Points, in no order, along strands that fork, close into loops and pass close to each other.
Two points are linked if the straight distance between their rows is under 50.2. Some points are linked to none.
Tema: [-17   6  33  16  49 -24 -12  51]
tefa: [-22  -5  34  34 -15 -17 -69 -50]
vid: [-40 -38 -10   2   4  -3  61  19]
Kuz: [ 16 -12  39  43  46   8  30  17]
mepi: [ 17   9  14 -54 -21  25 -20   8]
Gamun: [-71 -15 -35 -46  -3 -29  20  -1]
Tar: [ 24 -15  43  40  23   4  41  -1]
lopu: [  2  16  33 -22  22  -6 -48  14]
zadiv: [-10  30  16  37 -12  61 -38 -33]
pofa: [-20  37  59  23 -35  -4 -36 -34]
vin: [  4  -6 -25   8 -27 -16  64  25]
fiz: [  4  18  39 -11  14   7 -61 -19]
did: [ 55 -29  26  10   6  20  56 -21]
fula: [ -2 -29  -7  17   3 -42 -77 -29]
Desa: [-18  -9   9 -20  18  -7   9  53]
gola: [53 -9 -4 25 -1 21 58 -6]
Detu: [-17  21  47  24 -21 -27 -57 -40]
Zak: [-16 -59  21  -5   3   5  66 -29]
gek: [ 27   8 -22   8  -9 -15 -70 -47]
Zoso: [ 48  20 -43  25  31   7  -9  10]
Zis: [ 22  31 -18  19   9 -36 -14  16]
Bar: [-16  40  56  18 -49  16 -16 -20]
Mipab: [-18  10  35 -45 -62   9  -3  -6]
Ralum: [ -8 -17  18  18   2 -24 -80 -43]
Vamo: [-51 -32 -19   6  -2 -10  76 -35]
duge: [ -2  -2  17  25   3  42 -70 -54]
gev: [ 24  30 -14   0   2 -27  -7  29]
sas: [ 36  17 -39  10  33  -4 -43  -2]
Dem: [-52 -34 -55 -22  31  26  44  -9]
liki: [  1  11  22 -15  43  -4 -45  33]
redab: [-26 -41  21   5  22  11  50  27]
Sak: [ 48 -26  45  12  15   7  47 -19]
Zaki: [-65 -15 -11 -61 -29 -31   6   3]
nivot: [ 47   1 -23  30   8  20  41  11]
div: [-32 -48  -5  -4   0   5  73 -43]
ziva: [-54 -27 -35   0 -13 -13  65  -6]
totab: [-20  -1  -8 -15 -25 -38  31  44]
pubik: [ 11   4   5   0  69  14 -36  38]
Zusa: [ 21  36  17 -25 -34 -12 -27  -9]
vokat: [  3   2   9 -56  -8  11 -19  21]
fuda: [ 37  17 -20 -11  28   7 -59 -10]
tifan: [ -6  32  46 -15 -61  16  -4 -13]
paf: [-23  -1  -9 -43 -44 -41  14  30]
peles: [ 10 -22 -31  29  11 -48 -64 -20]
bom: [ 41  28  -9 -24   7  17 -50 -15]
kasod: [-58 -17 -60 -22  22   5  43 -17]
selo: [-40 -51 -40 -15  33  35  48   4]
fipap: [ -8   7   9  40  -9  50 -55 -54]
kemi: [-27 -30 -36 -35   8  11  21  31]
diz: [ 31  25 -21 -28  -7  -7 -10  24]
rigip: [-11  37  20  29 -23  70 -23 -19]
zof: [ 44  31  -7 -11 -14  35 -49 -41]
rov: [  1 -11 -44 -12 -27 -11  52  27]
gabi: [  8  22 -16  35  10 -63 -33   2]
Boze: [  9   4 -31  46  16 -59 -41  -8]
Reda: [ 29  11 -37 -37 -17   5   5  29]
mabu: [ 32  12  -4  42 -12 -23  53  13]
Git: [-63 -15 -55 -40   1 -18  27  -1]
luki: [ 37  23 -13  56   0 -28  30   7]
zefed: [ 31  29  -4   7 -25  34 -49 -56]
zulo: [ 6 -7 26 42 56  7 11 29]
Kuvu: [-43  -7 -11 -51 -41 -39  12  15]
fise: [-33   1  21 -54 -69   1   4 -11]
kunob: [  8  -5 -50 -31 -21  -2  32  28]
rel: [ 16 -42   5   7  28  45  54   8]
Dulu: [  5  20  -3  -3 -11 -35  21  41]
deti: [ 29  25 -26  54  13 -36   6   4]
rari: [ 10  16  25 -38 -32  44 -20  -8]
Kad: [ -1  17  37   7   9  19 -66 -39]
Losa: [11 -4  9 25 69 17 -8 39]
nibog: [  4  30  33  -4 -31  61 -16 -18]
Kuzu: [-10  -1  17  -1  31 -12   1  54]
Mozo: [ 47  14 -36  21  22  20  14  21]
rulig: [ 20   4 -10  27 -25 -17  63  23]
pem: [-16 -59  32   3  16  16  61  -5]
supuz: [-14  -4   5 -46   2  -2  -4  41]

A piece is two or more points that can be reached from each other along the links. Count, over all rows, the pieces, the separate loops (a circle has one, a figure eight two, a Y none), the forks (points with three links) and the tips (points with one).
pieces: 3
loops: 2
forks: 2
tips: 4

How many points has the smallest loop of links through each point below? Write none if it is on no loop.
mabu: 11
ziva: 7
Kuz: none
Git: none

Name the points in between on the shortest way along the links from the first point to the second, in order.
kunob, Zis: Reda diz gev
Tema, nibog: Kuzu Desa supuz vokat mepi rari
pubik, fipap: liki lopu fiz Kad duge
diz, paf: gev Dulu totab
Tar, pubik: Kuz zulo Losa
